Each row is a point on a landscape with many peaks, with its height.
From any point a climber steps to the highest of the 2 points nearest to it. It stops when none of these is higher. Distance is the straight distance between rows; heights are no part of it.
fal: [129 165  92 132 160 119 100 104 159 212  45 158 106 160 155 134 153 155
 118  97 132]  height 6.17
numut: [114 105 110 157 153 104 161 117  90 100 113 179 147 155 161 103  91 150
 132 126 147]  height 5.60
sizi: [122 154 106 167 131 132 111 110 178 188  51 156 138 144 159  89 129 157
 125 108 112]  height 2.63
fiven: [106 161 150 114  55 152  79 103 192 145 141 147  75 149 154 144 110 128
  90 151 105]  height 2.35
memag: [131 116 156 137 128 132 138 130 159  79 178 132 134 145 132  96 109 101
  94 137 108]  height 3.71
liga: [ 93 146 143 132  66 149  93 100 185 123 145 135  86 137 176 131  83 114
  76 148  98]  height 2.48
sibu: [133 101  77 125 193  97 164 106  57 152  72 152 139 127 145 164 126 141
 143 102 144]  height 4.78
serof: [117 142 144  96  87 147 105 155 144 133 141 146  89 162 122 120 149 160
  92 134 105]  height 4.41
Sar: [160 116 138 122 138 140 134 153 122 117 147  62 162  83  87 138 154  94
 167 129 130]  height 5.75
Lir: [139 154 137  94  86 143  93 158 155 179 108 137  95 162  98 134 180 174
 131 131 117]  height 7.13
fov: [ 79 134 123 106 121 130 124 127 123 109 141 169  75 171 165 127 110 159
  64 123 129]  height 4.66
Dato: [132 111 130 121 153 139 148  98 130 118 129 153 126 147 142 137 147 112
 126 114 136]  height 4.69
kube: [133 133 133 158 124 150 124  79 181 148  97 152 142 124 157 105 124 106
 125 122 106]  height 3.74
lazan: [120 172 150 107  57 145  71 107 199 170 126 157  71 159 136 149 135 145
 113 148 120]  height 3.16
Pibo: [139 141 149  80  62 131 104 177 127 169 135 133  80 147  86 136 176 182
 143 148 116]  height 6.10
lora: [ 96 151 108 134 134 134 115  81 144 158  86 172  88 160 171 132 134 153
 107 113 146]  height 5.17
fuf: [148 123 175 111  96 125 116 162 167  82 191 112 119 131  99  86 118  92
  88 171  76]  height 4.26
pav: [100 139 106 173 124 103 131  52 106 115  98 199 126 135 205 119  60 119
 142 163 161]  height 0.85
gegi: [ 96 110 124 125 138 117 146 194  79  81 178  74 140 123 111 128  95 152
 106 115 147]  height 6.65
Ramod: [109 109 112 112 143 135 144 150  79 112 142  81 145 108 103 158 131 147
 143 100 160]  height 4.93
zifu: [121 107  84 137 182  97 167 102  62 136  73 172 140 146 153 138 117 156
 146 115 152]  height 4.94
Rula: [194 115 146  83 121 120 124 147 108 156 145  95 134  79  77 173 178  80
 185 149 114]  height 3.69
Vad: [114 155 137  98 132 110 101 141  93 101 193  62 144  42  56 173 126 105
 175 122 183]  height 0.50
gir: [131 133 102 170 143 123 131 111 140 173  52 163 157 138 161  84 122 153
 141 110 109]  height 2.84
Mose: [115 124 122  86 108 150 123 166  96 137 127 108 105 142 100 156 165 177
 128 116 135]  height 5.22
tuvu: [107 154 100 179 120 111 113  54 140 164  60 182 122 128 203 114  82 131
 142 141 140]  height 1.80
Giv: [156 109 159 114 153 125 156 131 119  86 190 109 136 141  96 158 155  91
 144 138 148]  height 5.95
Kibel: [114 135 119 185 110 136 122 114 169 145  75 161 150 137 165  62  91 153
 115 125 100]  height 4.33
bugag: [140 151 113 116 126 148 105 148 157 198  71 117 127 146 114 127 178 163
 133 106 112]  height 7.14
zez: [123 106 146 135 139 122 148 164 127  76 177 114 137 147 128  98 106 121
  94 128 115]  height 3.56
zis: [ 75 158 110 162 101 123 102 110 157 147  93 167  94 157 193  92  78 169
  84 125 123]  height 5.27
Ratiz: [125 129 137  69  80 138 113 172  98 145 142 123  84 146  87 159 173 180
 136 137 129]  height 5.49
nonu: [139 110 151 152 127 126 139 188 146  79 165  73 152 117 103  67 107 113
  98 145  90]  height 3.34
pafu: [128 133 143 120 107 158 118 112 166 131 128 149 115 144 135 117 149 126
 111 127 111]  height 4.46
bod: [145 167 132 108  98 147  88 146 182 200  85 135 109 159 107 127 176 165
 128 123 113]  height 8.28
barab: [136 101 136 152 166 118 166 148 105  86 165  92 159 131 113 135 123 114
 143 117 152]  height 7.46
gara: [112 130 116 126 145 138 133  86 134 142 101 168 109 150 158 133 142 134
 118 111 136]  height 4.85
govan: [130 115 137 113 109 149 129 181 114 101 158  80 135 114  98 117 141 141
 131 132 123]  height 5.63
Buti: [155 126 159 122 122 123 130 171 116  82 192  57 140  91  69 146 143  99
 167 153 142]  height 6.15
nuv: [165 133 120  69 126 109 102 139  78 160 152  78 133  38  67 203 151  86
 181 126 139]  height 2.29
gusev: [119 161  99 131 153 124 102  74 156 196  62 168  94 150 170 147 144 135
 117 107 137]  height 5.70
Mer: [142 109 146 106 148 137 150 114 123  97 163 140 124 148 115 153 154 103
 130 127 143]  height 5.18
zilu: [116 101 132 122 174 118 177 109 104  81 165 152 122 163 133 154 125 119
 116 122 165]  height 0.40
vef: [200 116 131  80 140 121 125 139 104 172 129 110 132  86  89 192 181  72
 161 135 104]  height 6.51
vib: [122  97  98 132 169 117 156 134  71 126 119  93 166 102 115 158 119 133
 157  93 157]  height 4.65
bazu: [ 75 143 105 149 119 116 120 118 125 129  99 182  93 166 188  94  88 177
  82 119 133]  height 5.61
nubel: [ 81 126 107 142 129 111 137 139 102 111 112 176 110 165 177  85  82 179
  82 121 123]  height 5.79
fomi: [ 94 148 101 182 109 115 120  46 126 148  81 168 106 127 220 137  70 120
 139 156 156]  height 1.35
mozu: [133 123 172 122 104 128 119 135 174  78 193 125 120 137 124  94 101  83
  75 158  84]  height 3.98
Pado: [116 143 133 174  92 153 111  74 204 147  97 141 130 118 172 106  95 108
 112 136 104]  height 3.22
Famis: [161 109 138 131 142 148 143 141 135 122 129  94 160 109 104 118 156 102
 150 124 117]  height 6.58
lal: [118 146 126 147 115 150 113  97 179 154  93 153 122 142 156 107 133 136
 114 117 112]  height 4.08
vesop: [ 90 120 109 151 138  99 150 124  90  95 119 193 125 165 178  89  70 165
 102 135 140]  height 6.02
Ziz: [135 147  99 123 149 135 110 129 142 201  57 135 121 150 133 139 170 160
 127  96 121]  height 6.63
paf: [129 116 108 162 142 132 142 131 125 153  73 140 163 133 145  88 126 154
 142 106 112]  height 3.01
Mor: [106 108 112 121 178 112 178  86  91  97 131 178 110 163 150 152 120 134
 117 120 173]  height 0.46
sabo: [145 111 151 139 162 118 161 150 112  76 193  82 148 133  95 154 138 101
 145 131 155]  height 6.74
Gidel: [171 123 154 109 124 124 126 155 115 112 171  60 148  73  67 157 157  84
 189 152 138]  height 4.57
sape: [145 125 156 109 103 153 123 123 158 113 156 140 119 139 116 118 154 111
 121 141 111]  height 4.83
meki: [145 115 149 105 107 151 128 160 129 108 157 107 128 129  97 123 158 129
 134 139 117]  height 5.33
Farer: [169 121 143 119 118 156 126 146 152 146 115  94 155 101  94 114 173 105
 153 138  97]  height 5.81
Mur: [114 120 128 127 123 137 126 180 101  96 162  55 149  89  92 125 118 138
 139 117 145]  height 6.00
Bar: [146 117 158 131 104 145 128 168 163  93 157  99 138 123 101  76 128 112
 102 153  86]  height 3.20
Rigin: [185 111 167 108 139 129 143 124 136 106 176 110 140 121  87 153 172  68
 162 150 126]  height 4.58
mopu: [132 119 124 189 121 128 139 122 152 132  82 156 175 128 151  53  93 141
 130 128  99]  height 3.84
feb: [118 147 120  77 129 114  96 130  80 131 167  73 143  37  58 184 135 109
 173 111 173]  height 0.97
nutir: [ 98 152 117 170 105 136 107 122 175 154  82 159 120 151 169  76 100 169
  97 117 108]  height 4.79
fum: [155 118 135 147 148 140 141  92 162 139 108 143 158 121 140 111 139  87
 136 117 107]  height 4.16
let: [105 138 141 161  79 155 106  91 198 122 131 134 114 123 170 110  84 106
  89 143  97]  height 2.80
rire: [199 112 165  93 120 126 134 133 131 134 161 109 135  99  76 155 180  68
 180 159 113]  height 3.09
kug: [157 122 168 128 118 117 134 186 131  69 202  63 134 112  78 120 136  98
 139 165 120]  height 5.15
Tikap: [ 80 143 112 121 128 133 129  88 125 123 116 179  73 166 174 138 119 159
  88 119 153]  height 4.84
Buz: [157 120 176 110 103 117 127 183 143  73 203  93 120 129  86 101 130  98
 112 173  95]  height 4.62
luri: [127 107 147 156 145 109 153 184 122  70 182  84 153 135 116  89  96 119
 102 134 113]  height 3.46
sil: [129  93  96 129 185 107 170 119  67 128 104 127 153 127 129 161 123 134
 148 102 156]  height 4.56
Non: [104 110 115  97 126 142 138 164  81 110 143  94 118 128 103 155 141 165
 126 111 152]  height 5.08
kapi: [ 93 135 103 156 141  97 147  64  89 104 107 210 117 149 191 119  70 137
 128 154 170]  height 0.63
big: [104 142 138 119 130 114 117 165  92  80 201  48 143  71  70 160 114 120
 153 123 176]  height 0.14
Fedip: [164 119 120  82 151 117 122 135  76 148 147  75 144  64  80 204 155  85
 165 115 140]  height 3.19
moson: [138 147 105  79 143 112  88 130  83 156 147  74 151  17  69 187 136  90
 165 102 150]  height 1.45
Zife: [109 103 126 143 155 118 161 169  83  81 172  83 150 130 112 138 105 140
 128 113 158]  height 6.92
nisek: [129 156 153 100  69 149  89 133 175 154 134 155  87 157 120 125 155 149
 108 146 105]  height 4.09
guzav: [ 96 121 106 136 157 111 161  77  96 108 113 194 107 157 173 130 104 142
 116 129 166]  height 0.52
dilav: [146 111 111 182 140 118 145 126 121 141  65 147 191 124 146  70 102 143
 156 121 107]  height 3.33
rusas: [160 128 133 136 136 151 127 108 173 164  93 131 152 117 127 112 162  98
 135 120  91]  height 4.63
Beno: [ 86 123 119 122 122 128 124 191  83  90 172  56 144  88  98 128  95 155
 120 107 154]  height 6.36
kun: [ 98 133 141  90 104 136 112 152 130 110 156 151  85 168 142 119 125 153
  68 129 106]  height 4.54
mok: [161 133 129 122 123 159 120 145 157 174  88 102 153 108 105 115 176 122
 147 125  91]  height 5.24
Kav: [121 156 109 176 127 129 109  78 179 187  54 166 134 132 177 100 109 134
 131 118 115]  height 2.39
ridev: [120 158  97 169 139 113 109  55 156 191  52 174 120 123 197 128 103 113
 135 125 128]  height 2.08
por: [113 114  95 150 162  92 159 108  62 108  86 193 148 159 159 111  90 165
 145 137 158]  height 5.23
bovul: [130 104 139 155 191  96 189 123 100  73 183 131 146 161 124 157 114 108
 135 126 170]  height 0.32
tepo: [190 112 112  86 162 114 127 139  84 158 137  93 144  69  93 207 162  67
 151 116 117]  height 4.03

For each start below, name the point where the climber stops.
Vad | vef
zilu | vesop
fomi | vesop
mopu | vesop
sil | vesop
Ramod | bod
gusev | bod
meki | barab
zez | Buti
fum | Famis
big | barab
Bar | Buti
Dato | barab
rire | barab

For each start below, name every point that the climber comes to, in order.
gir | paf > dilav > mopu > Kibel > nutir > zis > bazu > nubel > vesop
vib | Ramod > Non > Mose > Ratiz > Pibo > Lir > bod
lal | pafu > sape > meki > govan > Mur > Beno > gegi > Zife > barab
